Points, in no order, along strands that fork, close into loops and pass close to each other.
Two points are linked if the straight distance between their rows is under 98.3. Some points are linked to none.
Batu: [ 12 -18   3  -5 -37  -8 -19  26  17   4  18   3  -7 -16 -17  14  28  -2
  -9  -1 -33  10   6 -28   1  26  12  11  10  10 -16 -23 -10   3  -9  26
  24 -17 -10 -12  15  -7  -7  -5   4  -5  -3   4   9   4  -3 -33  17]
pivof: [-24  -1  32 -22  -2   5 -16   4  -1  33   4 -15 -13  -2 -18 -12  -9   6
  27   9 -25   1 -14 -19  -6  -9 -14   1 -12  13 -10   4 -21 -32 -36  -8
   7  -4   1  39   2  10  22   0  31   3 -19  -1  29  19 -14 -18 -15]
Ped: [-22  18 -12 -11 -41  -3 -13 -12   0 -33   1  -7  17  -6  31  17  10  -7
   7  -4  33  12  -1   0   3  17  19  -7   0   8  -4  -1  16   4  18  20
   1  31  32 -15  -9  25 -13   4  30  13  12  -1  -8 -10  26 -49   4]
zami: [ -5 -12  -1  -7 -19  -9  14 -11  -2   3  12 -10   3  -8  16   0   2 -15
 -10 -27  -3  -7   3   8  -4   5  33  11  -1   2 -13 -18  13 -30  29   0
  -3  39  24 -37  12  16 -14  20  -6   3  21 -22   9 -11   6 -24  10]
nunul: [  8  -1   8 -23 -33 -17  17 -28   1  29   5 -37 -26  -1 -16   7  -7 -17
 -14  12 -11 -26  11   9   2  15 -23  -7   4  39   8 -19 -33  12  37  -3
  22   3 -19 -21  10 -12  18   5 -12 -11  33 -11  28  13 -13   0   3]
Zoved: [ 20 -15  -7  17   3  -9 -15  39  -7  35   1  13  18  -5 -14  22   8  -8
  -2  -7 -24   0 -19  15 -17  32  41  38  34   9  -4   4  -3 -23 -20  21
 -11  -4   3  -9  -5  -4   0 -11 -13  -7 -11   0  25  -9   6 -32  -2]
keba: [  2 -10 -10   5  23  13   7   0  14   4   5  21 -16 -21  -4 -21   1  16
  -3 -27  -7   1   9 -14   0 -28  19  22 -20 -19 -10   3  -9   9 -16  -4
 -22 -21   7  13  12  -8  12   7 -49  -6  -3  -4 -28  -2   9  29 -27]
dogeb: [ 13   4  -3   9  -6  -3  -5   9 -12   5  21   7  17   6   1   2   4 -21
 -11  12   8 -12 -32  10   0  16  13  24  -1   1   7   7   0   4  -3  27
  -6  10  -8   1 -10 -10 -10   1   1   7   7  -3   1  12  24 -19  -8]
bem: [ 14  22   1  -5 -18   5  12  -6   6   3   8   5 -33  11  -6   2  14 -18
 -10  38  22 -31  20 -11   5   1 -27 -25 -28 -17  17 -13  -9  34   6   5
  28 -30  -4  15  -6 -27  -4  11  -9  -4  -4   8 -13  30  10  19 -26]
kefaz: [ -1   7   2 -24 -21 -13   6 -29 -21  18  13 -35  -7  10  -3  -1  -9 -19
  -3  28  17 -24  -5  42  -1  17 -36 -19  10  32  15  -5 -33  28  29  -7
  11  17   8  -7 -10   5   7  -4   2   8  45  -6  28  19 -15  -5 -11]
tukab: [  4   0  18  -6  13   2   9 -28  -8  12  -6 -10   7   2  -8 -12 -24  11
   5   8   8   9   6  17   9 -12 -31 -27   3  17   6   5   4  23   5 -27
 -10   4   3   8   2  -5  25   6  -8  -2  13   4   7   2  -6  44  10]
rufet: [ -1   6   3   8  23  -7   5   0  -1  -5   6  -8 -13  11  -4 -13  18   4
  12 -14 -23  -7 -16 -35  -5 -11  15  34  -4 -27  -3   2   2 -24 -12  -7
  -1 -10 -49  -1 -12  -4 -16  -7   1  14 -23  10 -16  -2 -13  -5  -1]
gomit: [ 14  13   0  36  31 -10  -8   5  -4 -26 -21  10  12  27   4   4   5   2
 -13   8   0   8  -8  -2  -9   1 -22  -1  11 -21  13  29   4   0   1  -9
  10 -18 -56  12 -10  -5 -15 -17  12   6 -29  21 -17  -6 -25   4  17]
Naf: [  6  22  -6  22  16 -19  10   0 -14 -39 -17 -10  10  33   5  -7   3 -12
   1  20  17   3   0  18 -10   0 -25 -15  21 -20  11  27   6  11  28 -14
  19  -9 -44 -16 -25   2 -26 -18  25  15  -7  28  -8   4 -28  -1   9]
Virib: [  2   1  11 -21  -8 -22  19 -25  -5   0   2 -37 -29   8  -7 -14   6 -11
   3  -5 -23 -13  10 -10   2   6 -23   0  10  13   8 -16 -26  11  45 -20
  26  -1 -36 -44  -3  -1   4  -1  17   6  24   2  17   4 -21  -2  13]
Riziv: [ 16 -14  -4  28  37  -2 -10   9 -13  23 -11  16  36  -7  -4   3 -21  31
   2   8   2  17  -6  45 -17  -4  17  16  29   0 -10  40  14  11 -21   1
 -42  -2  32   8  -5  11  14 -15 -19  -3 -10  12   6 -28   7  12 -13]
budus: [-40  16  -1 -33 -29  -3  -9 -11  24 -11  19 -26 -26 -15  -5 -23  11  -9
  40  -3  -1  -7  16 -24  -4  -5   9  -9 -14   3  -9 -18 -31  -4  12  13
  28  -2  14 -11  -9  16  -3   0  27  16  14 -10  -4   7   9 -41 -28]
supiz: [ -3  10 -10   4   4 -26  14   3  13 -26 -16 -14 -15   6  -3 -15   8   2
   4 -10  -4   6  29   7 -11  13   1 -12  23   0   5   0 -19  33  32 -16
  26 -35 -24 -50  -6   3  -6 -13   9   4  24  16 -12  -8 -27  11   6]
Pokuz: [-13  -7  12   2  25  10 -12  12   5   5  -5  13   2  -7   0   1  13  18
  10 -26 -24  11  -8 -32  -2 -13  27  31  -2 -11  -7  13  15 -27 -34 -10
 -25  -5 -18  22   2  10   7 -17  -7  12 -35  16  -9 -15  -5  -4   7]
suk: [ 25   8  -3 -17 -17  -5  32 -37 -15  15   9 -24 -30   6   1  -9   5 -16
 -15  11   4 -37  13 -14  27  -5 -13 -16 -48  -8   5 -44   0  13  39   7
  22  16 -29 -25   7 -31  -4  19   1 -11  17 -13  -7  16  12   8   3]
kasiz: [ -6   2   4  -5  10  -4  11  -7  14 -20  -1   1  -5 -11   7 -14   4   5
   1 -33   0   9  17  -8   5  -9  12   5   2  -6 -11  -8  13  -2  12 -29
  -5  -1   4 -26   6  10  -3  -2 -10   6   6   0 -11 -12   0  12  15]
fafa: [-13  -5   8   2   6 -17  -6  10   2 -25 -16  -7  14  13   3   3   8  18
  17  -9  -1  22   3  18  -9  14   8  -8  27  20   2   5   1  15  18 -25
  -1   0   2 -43 -19  25  -3 -31  35  16  12  22  -1 -18 -20  -6  19]
ved: [ -7   7 -33  16   7  -9 -10  48  13 -12 -10  15   3  -6  -4  -2  18  -7
  19  15  26   4  -4  17   1   8  13  17  27 -18 -11  -8 -33   6  -8   7
   4 -39  -2 -15 -13   9 -14 -44   1   8 -26  13 -12   4   3 -11 -20]
Tob: [  8   5  12  14  29  -1  -4  -2 -20   6   4  -5   6  20  -3 -15 -10  -3
  -4  29   7 -12 -43   0  -4  -6 -30  11   3 -17  13  21 -10  -9 -18 -10
 -12  -5 -37  34 -11 -17   8  -8  12   4 -26   7   1  20  -5   8  -1]
puna: [ -1  13  -9  11   0   3   5   2  12 -34   1  17   3   0  18   4  10   0
  -9 -14  17   6  11 -11   8  -4  26  10 -12 -18   2   4  27   4   0  -4
 -15   2  13  -4  -8   4 -17  -1 -10   9  -9  10 -27  -8  16   0  -1]
kipe: [ 12  21 -28  28  24   3   3   0  -1 -16  -6  13  -2   7  -4 -20   4  15
  -8  -3  17  -1  23   9  -5 -20  -4  -4   2 -30   2  24  -8  38  -1   1
  -8 -39  -8  27  -2   1  -8   1 -29  -4   3  16 -30  -6 -15  33 -27]
kup: [ 22   0 -30  29  18   5  11  -4   0  -6  -4  25  -8  -1   6 -12 -14  21
 -27 -10  16  -2  30   5   6 -19  -3 -11 -13 -27   1  11   2  41  -6   7
  -5 -35 -11  19  26 -20  -1  17 -47 -21   6  -4 -32  -9   8  50  -2]
faf: [ 41 -11  -7  23  18   8  13  -1 -14   9  22   4  -1   4  13  -2  -7  -4
 -29  -2   0 -12 -24  -1   7 -13  12  18 -15 -23   4  -5  21  -8   8   9
 -12  14 -29 -15   6 -31  -9  19 -29  -7  -1 -15 -14   2  23  14   6]
nalis: [ 14   7  18  -6   0   6  16 -13   5  -7  -5   6 -17  14   4  16   7  -5
 -10   7  -8  -3  13 -31  27  -4 -30 -19 -33  -6  18 -16  14   8   2  -5
  21 -10 -34  17   5 -22   0  18   5  -4 -16   7  -2   7  -1  23  23]
diri: [ -1 -21   0  -4 -21 -14 -20  25  -9  26  -7  -9  14 -12 -13  25  11   0
   8 -21 -35  12  -5   0 -16  37  44  26  34  20 -12  -9   3 -38 -11  12
   7  11  10 -20  -2  19  -7  -4   9  -4  -2  -1  33 -18 -13 -47   5]
vud: [ 17 -17  18   1  -3  23   6 -13 -20  14  -4  -6  20  14  -1  24 -16 -10
 -28   4 -14   4 -29   5  18   4 -17 -10  -5  27   8  -5  23 -46  -7   2
 -10  44 -21  24   9 -12   7  22  -5  -7  -1 -21  32   2 -12   4  32]
nem: [ 14  -5  10  12  15   4   0 -16 -25  15   2 -13  16  18   4   0 -23  -2
 -10  -4 -18  -3 -41  -2   0  -4  -8  21  12   7   9  21  22 -42  -7  -6
 -18  37 -26   4  -7 -10   6  12  -6   1  -8  -8  10   0   1   6   9]
Pofef: [ -5  -1   2 -12  17  -6  20 -22   6   7   9 -24 -26 -16 -10 -37 -11   4
  11 -27 -12 -13  12 -10  -2 -25   8  13  -1  -2  -8  -9  -9  -7  15 -24
   1   0  -1 -32   1   2   9   5 -22   3  15  -9  -1   8  -3  24 -13]
noko: [-11 -11  11 -11  -4  14   6 -20  -6  28  17   0  -4 -13   0 -18 -19  -5
  10  -3  -5  -2  -7  -7   4 -23   7   2 -32   1  -8  -9   6 -25 -14  16
  -2  26  24  24  11 -12  14  34 -12  -1   4 -20  10  17  20   8 -30]
migop: [-11  16 -13   9   2  13  -9  25  13  -6 -12  16 -24   8  -2   1  18 -11
   8  24  22 -13   6 -10   3 -21 -17   2 -21 -34  16   3 -23  18 -23  -3
   3 -33   3  50 -10  -6  -8 -14  -1   3 -30  11 -19  31 -16  18 -41]
rogos: [ 23 -14 -10  12   5   8  17   7   4   0   2  28  -2  -3   3   6 -17   5
 -32  -5  11   1  22  -1  15  -5  -9 -23 -14  -8   3 -17  14  24   3   1
  -2 -16 -10  -4  32 -33  -3  17 -37 -28   5 -17  -9  -5  19  40  39]
rize: [ 14  10   8  -1 -13 -11  -3  -2  -7 -15  -2   1  -1  20   0  14  12 -21
 -17  21   5  -6  -9   7  11  27 -30 -14   0   8  15  -6   0  18  16   2
  23  -5 -30 -10  -5  -8 -11  -1  27   2   8  15  11  14 -11 -14  21]
kas: [-31   6  16 -35 -13   0 -21  -1  -9  33   5 -21 -11  -3 -10 -20 -22  -6
  39   8 -12  -8 -18   0 -13  -8  -7  -5  -7   8 -11   6 -28 -40 -23  13
  10   9  14  28  -5  15  12   6  32   2  -6 -22  31  14  -5 -40 -42]
kuge: [  8  22  -4   8  -1   3   6  10   3  -4   6   3 -21  12  -3 -12   8 -12
  -4  48  35 -19   8  18   6  -8 -34 -13 -10 -26  14   2 -22  37  -4  -4
  10 -38   4  29  -9 -16  -8  -6  -6  -4  -8  10  -6  33   3  21 -37]
fim: [ 11  11   8  -6 -15   8  21 -16  -3  12   6   4 -29  12   2   9  11 -13
  -8  22   9 -25  14 -31  21  -2 -17 -26 -52 -14  18 -29  11  17   7  15
  26  -4 -17  16   2 -31  -5  24   1  -5  -2   4 -19  21  20  16  -9]
fisar: [-43   0   8 -43 -32  -1 -29   4   9  17   8 -29 -13 -18 -10 -12  -9  -4
  48  -4 -23   1  -5 -13 -16  -6   9  -1  -2   3 -18  -8 -22 -30  -6  26
  20  11  15   1 -10  24   2   2  34   9   1 -17  21  -9  -1 -57 -31]
Virun: [ 10   1   8  19  19 -14   2 -24 -22 -15 -14 -14  27  21   4  -5 -20  15
  -3  12   7  16  -4  31   4  -2 -32 -19  25  13  10  16  19  24  24 -25
  -8  11 -15 -12  -8   1   5  -3  13  10  11   8  -2 -13 -21  25  26]
ril: [-10  -5   7  -6  20  -4   4  -1  12  19   4 -13 -23 -16 -24 -31  -9  11
  17 -12 -18  -4   1  -4 -21 -16   3  16  18   7  -3   8 -23  -1 -10 -15
   1 -17   2 -10  -5   6  15  -7 -18  -2   6   4   8  10  -5  12 -28]
Lemi: [ -2   4   6 -20 -16   7  14 -21   5   4  -1   5   1 -15  -5  -3 -10   2
  -1   7  18   0  22  -1  20  -1 -21 -31 -15  21   8 -21   6  32   9 -10
  -3   3  32   7  13  -8  12   9 -15 -12  14  -6   1  10  19  30  11]
sigat: [-18  14 -34  -4  11  -4   3  25   9   1  14   1  -1 -19 -10 -22   7  -5
  29  13  22  -5 -10  14 -10  -7  18  24  12 -12 -12  -1 -39   4  -6  11
   2 -25  24 -16 -20  20  -4 -32  -9  15   2  -2  -2  12  23  -6 -43]
Nak: [ -9   4  -1  -9  -2 -17   1  -1  -8   6   9 -26 -10   6  -9 -22  -3 -12
  13  23  12 -13 -14  32 -11   7 -30  -1  26  14   7  -6 -42  17  18 -21
  16  -5  -4 -26 -13  16  -3 -21  15   6  26   3  21  20 -12  -4 -17]
lil: [  1   1  10  15  18  -3 -15  25  -4  -2 -10  14   7  13  -3   4   9 -11
  -4  23   5  -1 -22  -4   0   9 -18   9   4 -15   8   7 -10  -1 -22   0
  -2 -24 -30  26  -9 -10  -7 -23  20   2 -34  13  -3  17  -6 -10   6]
Tusa: [-14   6 -14   6   2  15 -28  34  26 -17 -20  25   4 -11   9  29  28   8
  12 -14   0  15  14 -33   0  12  31  14   1  -9  -6   4   7   1 -32   9
 -16 -23  19  15  -4  15   5 -28  13   2 -34  19 -23  -9  -2 -19   7]
memov: [-32   4  -2 -19 -14  -8 -17  14  -9  12  -7 -17  17  -3   7   8  -6   3
  36 -23  -9   6 -14  -2 -18  13  41  14  22  19 -12   4  -1 -41  -9   4
  -1  19  20 -18 -13  40  -4 -10  31  13  -1   0  20 -19   4 -48  -7]
meduz: [-20   9  -1  -6  -9  25 -29  15  18 -25 -16  20  -2 -10   9  21  21   2
  16   4   9  17  14 -31   6  10   4 -13 -15  -1  -2   5   7  12 -29  14
  -1 -12  31  26  -2  10   6 -16  29   2 -20  13 -20  13   1  -9   2]
vufa: [-14  13  -8  16  30   9  -5   1  13 -25 -30  13   3  16  -1  -4  17  32
   6 -29  -9  19  15  -9  -5 -14   1  -2   3  -8   5  24   7   1  -5 -25
 -16 -18 -27  21  -4  22  -2 -24   9   8 -18  19 -31 -31 -34  18   0]
Zifi: [  5  -9  31 -12 -12   5  -6  -5  -6  37   1 -17 -12   9 -21   6  -4  -1
  -5  19 -22   1 -19  -8   4   6 -33  -9  -5  25   4  -2 -15 -23 -18  -6
  12   2 -17  28   7  -8  27  12  15  -5  -1  -2  36  19 -18  -5   7]
rad: [ 19   0  20   6  19  -7   8 -13   5   8  -5 -11 -12  15 -13   0   1  14
  -7   9 -19  11  -4 -17  11  -2 -38 -12  -6   1  10   1  -5   3  -3 -20
  18 -19 -55  10  11 -19  19   9   4  -9 -14   5  14  -6 -20  23  32]
Betuf: [-11   1 -28   7   4  11 -26  45  32 -15 -20  23   0 -14  -6  18  21  10
  22   4  14  14  13  -4  -5  15  14   3  20  -2 -16   3 -27  15 -30   7
  -9 -43  27  -9  -4  14   4 -53  17  -7 -24  15 -23  -2 -14  -9  -6]
deleg: [  8  18 -14  27   3  -1  -4   3   1 -32 -17  16  11  14   5   7   1  14
  -3  14  28   9  37  26   0  -4 -11 -28  17 -16   1  19  21  51   2  14
  -3 -29  21  14  -6   2 -12  -6  -7  -1   6  31 -28 -12 -11  29  -1]
kap: [ 16 -12 -15  30  16  -8 -12   2  -2  -7  -8  24  24  -2   1  -6 -14  36
  -3  11  18  16  17  40  -3  -3   8  -7  24  -4 -12  26   5  50 -12  12
 -26 -25  34   4   8   6   9 -12 -23  -5  13  16 -17 -25   1  30   0]
pom: [-13  14 -14  -2 -18  -5 -12   4  -6  -7  15   1  22   0  13   2   1 -11
  15   7  17  -6 -24   1  -2  10  26  18  -4   3  -1   7   2  -7  -3  26
  -6  17  12   0 -20  15 -13  -5  16  17   0  -1  -5   1  32 -41 -15]
Daku: [ 25 -18 -10  15   2  15  24  -9 -19  14  27   5  17  -2  17   3 -14 -15
 -25   5   9 -22 -19  22  -1 -12  23  13 -19  -8  -4   2  27 -29  10  13
 -27  45  20  -6   3 -16 -12  28 -21  -6  14 -32  -1  -2  34   6  -8]
Mafur: [-17  11   3   2  21  -4  -2   5  21 -44 -32   7   4  13   3   4  20  28
  15 -25  -3  28  28   2   1   0   4 -15  12   3   1  16  10  11   4 -28
  -6 -14  -4 -14  -7  24  -4 -32  29  10  -3  27 -21 -36 -36  14  15]
gasaz: [-22  -2   4 -13   8 -12  -7  12  -5  -1  -9 -17  10   0  -4  -6  -1  10
  28 -17 -12   9  -9  13 -23   8  17   7  33  23   0   2 -12 -12   5 -19
   4   4   8 -38 -15  34  -1 -29  21  11  14  12  14  -7  -8 -13  -3]
libus: [ -5   3  -1  -3  -3 -11  10 -23 -35  -3   0 -33  24  24  14  -1 -24  -2
   1  -7  -5 -13 -35  13  -5   2  -6  16  26  17  12  26  17 -43  14 -16
 -11  57 -15 -24 -21  20  -7   5   9  13  13  -9  14  -6 -11 -17   2]
Nop: [ -3  18  -6 -23 -10 -26  27 -24  -4 -27  -5 -27 -18   7   3 -15   2 -17
   4  -5  13  -5  31   3   3   7 -13 -14   9   8  11 -10 -11  37  54 -23
  20   2 -14 -53 -14   7 -12  -7  13  10  35  11  -1   9 -17   4   5]
Dafo: [-29  10  -2 -28 -32  11 -18 -18  15  -1  14  -9 -22 -16   6  -6  11  -8
  29  13  10  -6  10 -21   3  -1  -4 -23 -36  -8  -2 -21 -16  15   3  30
  22   2  26  19  -2  -6   5  22  20   2   4 -14 -17  12  28 -32 -34]
Feb: [ 10  -8   2  11 -11  16  -5  13   2 -11   9  31  10 -10  18  24   5   1
 -27  -2  10   7  -3  -9  12   8  11   5  -9  -1   5  -6  28  12 -13  17
 -11   6  24  12  12 -10  -1  10 -13  -7  -8  -3 -13   0  35   4  14]
kofu: [  6  18   5 -13 -21   0   0 -10   1 -34 -15  11   6  12   8  27  11 -18
  -7  10  20   5  19  -6  15  18 -29 -32 -10  11  13  -5  21  29  18   2
  24   5   4   1  -5  -3 -14   0  25   4   3  24  -2  10  -1   2  21]
kot: [ -7 -21 -13 -14 -24   3   4 -13 -13  12  12  -7   3 -15  10   3  -8 -25
 -16 -14   4 -13   5  24  -4   8  32   3 -12   2 -12 -16   8 -44  25  27
   0  44  39 -12   9   0 -10  39 -19  -7  29 -48  15 -16   5 -29 -19]
Dopal: [  8 -22   4  17  21  -9  -6   7   8   5 -21  15  24  -5   7   4 -16  34
  -8 -22  -4  23  12  33 -17   3  20   2  28   9 -13  17  20   2  -9 -24
 -29   7  28 -21  12  13  11 -12 -11  -7  -4   4  -2 -41  -9  18  15]
vunu: [  9 -15   1  -5 -14  29  19  -4 -19  15   7  20  22 -10   0  19 -19   1
 -19  15  23  -1  -2  23  19  -2 -21 -32  -5  22   8 -14  19  24   3  13
 -20  25  46  29  16 -14  15  23 -26 -17  15 -17  17   7  28  37  14]
mipe: [-20 -11  15 -28 -37   5 -23  -8   4  15   1 -14  -2 -15  -7   8  -2  -4
   9 -11 -22  12   0 -13   2  10   7  -5  -7  16 -17 -10  -2 -23  -2  24
  19  23  16  11   9   8   7  20  16   0   6 -18  25  -8  -4 -40  -6]
sopod: [-20   8  -5  -6  24  -2   5   8   2  13  14  -8 -14  -9 -17 -35  -7   4
  28  16   8 -12 -15  14 -16 -19 -11  12  14  -6  -7  12 -40   5 -17 -16
  -3 -20  10   7 -15  16   4 -27  -9   4   3   0   9  21   4  10 -48]
zedos: [ 30 -20  18   0  -8   5  -2  -1 -13  23  -3  -9  10  13 -12  26  -6  -8
 -32  11 -18   5 -27  10  11  20 -22  -9  14  29   9  -9   1 -16  -2   6
  11  18 -30   9   6 -18  14  16  -4  -8  15 -13  32   5 -22   3  28]
Reni: [ 18 -10 -10  10  -6 -12   2  23   9  25  15  11   9 -16   3   9  11  -5
  -4 -20 -17   3  -9  -5 -12  14  64  46  14  -8 -11  -6  10 -23 -11  20
 -13   6  10 -20  -2  -5  -7   7 -24   0 -12  -2   6 -16  25 -28  -5]
melob: [ 10 -25  -5   0  -5   5   9  15  24   7   7  31 -14 -28  -5  -3 -10   8
 -23 -18 -10   1  23  -8   2  -9  15   3 -10  -4 -17 -12  -4   9 -16   9
  -7 -22  21  -5  32 -25  14  16 -51 -26   7 -12 -11  -1  24  26  11]
pekol: [-27  20   3 -10  21  17  -1  -5  18 -11  -9   1 -24   1 -16 -22  17  14
  17 -20 -11   6   9 -27   2 -25  -3   5 -17  -9   1   9  -8   1 -18 -24
 -10 -21 -10  25  -8  15   6 -14   2   9 -12  14 -22  -1 -24  19 -23]
dur: [ -4  -1  -7  -9 -22   7   0 -20 -27   0  15  -5  25  -1  18   8 -18 -11
 -12   2  15 -12 -19  31   4   0  11   3  -5  13  -2  11  21 -23   8  23
 -15  53  35  13  -6   9  -8  28  -7   5  23 -31  11  -6  27 -18 -23]
pabi: [ 10 -17   2  27  27   3   8   9  16  -7 -10  15  24 -10  23   6 -14  22
 -25 -15   0  12   5  22 -11 -12  23  12   9  -5 -10  19  31 -15  -8 -36
 -38  16  11  -6  17   8  -5   0 -19  -8 -19   2 -14 -41   6   9  33]
Kivo: [ 19  -5  10  -2 -29  -1 -12  14   6  -7  11  12  -8   4  -1  30  29 -17
 -19  13 -13   0  -1 -32  12  26  -9  -3 -15  -4   9 -22   5   8  -2  31
  33 -12 -27   6   9 -19 -17   6  20  -2 -10  10   5  12   1 -22  23]
rufu: [  0 -13   7   1 -14  30  -3   8 -10   9   7  33   4 -15  12  24  -7   6
 -14  13  12   4 -11 -17  16   5  -8 -20 -23   6  10 -10  23  20 -18  25
  -5  12  32  39  17 -18  12  24  -7  -9  -9 -11  -2  18  37  21   8]
Fode: [-19  -6   8 -17 -17  17  -5  -8  14  21  17   6 -17 -29  -5  -9  -8   3
  15   4  -6   0   8 -22   2 -17   7  -7 -33   8  -8 -11 -14   3 -17  24
   4   1  43  27  11 -15  22  26  -9  -6   2 -15   0  22  34   1 -33]
fopoz: [-13 -13   0 -13   4  10  22 -28  -6  17  23  -2   0 -18   8 -28 -21 -12
  13  -9  13 -15   4   6  -1 -35  17  -3 -39 -15 -18 -13  12 -24   8   9
 -14  34  52   9  10  -2   3  34 -23   0  17 -32  -7   7  36  13 -32]
lilas: [ -9 -14  13  10  23  -1 -20  37  -2  11 -14   8   6   3 -16   8  18   3
  16   0 -16   1 -21 -18  -3   2   5  23  11  -9  -8   5 -16 -20 -38  -3
 -13 -26 -29  24   1   3  -2 -37  17   9 -45  17   3   3 -10 -21  12]
vem: [-14   8   7 -12   9  -8  -4 -14 -38   9  -9 -25  24  20  -1  -4 -31   3
  26   4  -6 -10 -36  24 -15   5 -20   6  30  26   9  29   4 -34  -7 -19
 -12  38   0  -1 -28  25   2 -12  24  10  15  -3  25   5 -18  -9 -12]
sulif: [ 26 -22  17  18  27  -9  -5   6  -2  23  -8  -8   2   4 -17   2  -9  22
 -15 -10 -39  20 -17  -8  -3  -1 -15   6  20   0  -4   7  -3 -15 -11  -8
  11  -8 -50   0  18 -19  15   9 -13 -16 -16  -2  18 -11 -26  19  32]
rut: [-13  22   9 -14 -11  15 -13  -1  12 -24 -13   8  -6   4   4  16  16  -9
  11  23  15   5  16 -17  11  11 -29 -30 -16   4   8  -1   2  22 -14  -2
  17 -13  15  23  -6   5   2 -12  36   4 -11  20  -3  23  -4  -1   3]
gis: [ 23   7  -3  13  11  -5   2   3  -3  -1  16  10  -6   2  -3  -8   2 -10
 -17   8   7  -7 -10   3   1   2  -4  11  -8 -18  10   2   2  22   4  10
   4 -19 -23  -6  -4 -21  -7   8 -17  -2   7   2 -10  13  15  13  -7]
Livog: [ 28 -21   1  18  31   5  13  -4   3  10   3   1   7   5   3   6 -17  11
 -26 -17 -18   6   1  -5   3 -16  -8  -3  -3 -14  -4  -4  16 -25   8 -15
  -6   4 -34 -11  32 -19   6  18 -27 -19 -15 -23  10 -18 -11  29  59]
poko: [ 11 -10 -14   0 -33  -6 -10  21  17   7  22   8   0 -21   5  10  23  -7
  -6 -14 -10   6   2 -15  -6  25  49  27  11  -1 -16 -20  -2  -3   0  38
   9  -4  17 -30   5   1  -7   4 -14  -5   4  -4  -5  -5  24 -38   3]
repuv: [ 14 -15   1  22  34   9  20  -4   7  -9  -3  14  23   1  13   9 -18  11
 -28 -13  -1  -2   9   5 -15 -23   0 -14 -16 -13  -3   7  28 -21  12 -35
 -32  10  -6  -6  28  -4   1  17 -21 -17 -11 -18  -7 -31  -3  27  73]
kemu: [ 11 -23   0 -10 -13   2   2  -4  -1  23  -3   6  -3 -16 -13   9 -13 -13
 -21 -11 -14   7  13  17   4  12   4  -3  15  31   0 -18   2 -22   3   4
   0  18  33  -8  15  -7  13  18 -26 -21  26 -21  30  -1  -8   4   4]
rado: [ 10  16  -4  21  10 -18  20 -17 -14 -47 -16 -11  18  20  17  -4  -8  10
 -10   2  16  14  23  18   2  -4 -11 -18  22  -4   9  24  31  20  45 -24
   3   6 -25 -28 -11   4 -18  -5  13   8   9  18 -13 -18 -21  10  28]
gipo: [-27  24 -23   4  11  19  -9  20  23  -9 -10  16 -20   6 -12 -13  25  -4
  21  -8   4  -4   5 -23  -5 -26   2  17 -21 -31   8   5 -21  -2 -21  -2
 -12 -28   1  36 -14  12  -8 -22   2   9 -25  14 -28   8 -22   9 -40]
Bir: [-21  -2   4 -16 -37 -10   9 -20   1 -32   1 -12  10   0  31  16  15 -16
 -11 -21   6   2   2  -2  10  11  17  -3 -11   7 -11 -18  15 -14  45   3
   5  46  12 -34  12  19 -21  13  24   9  16 -11   0 -23   4 -41  29]

A tip is a point with one link. Name the tips that can be reached along the links from each point below, in the order of the rows.
Lemi | keba, rufet, suk, Tob
budus | mipe, fopoz, vem
Nop | supiz, Nak

A piece is all that can be reached along the links. How many separate loops has the piece of each point below (a circle has one, a figure eight two, a Y none), and how many tips (points with one link)?
Bir | loops 1, tips 0
Mafur | loops 0, tips 4
kas | loops 0, tips 3
nunul | loops 0, tips 2

Name the points in between on the shortest way along the links from the first point to the second, in order.
fim, meduz | bem, kuge, migop, gipo, pekol, vufa, Mafur, fafa, gasaz, memov, diri, Zoved, Reni, poko, Batu, Kivo, rize, kofu, rut
libus, Dafo | nem, vud, zedos, Zifi, pivof, kas, fisar, budus
Lemi, rize | vunu, rufu, Feb, puna, kasiz, Pofef, ril, sopod, sigat, ved, Betuf, Tusa, meduz, rut, kofu
kup, migop | kipe, deleg, kap, Riziv, Dopal, pabi, repuv, Livog, sulif, rad, nalis, fim, bem, kuge
kasiz, Tob | puna, Feb, rufu, vunu, Lemi, tukab, Virun, rado, Naf, gomit, lil
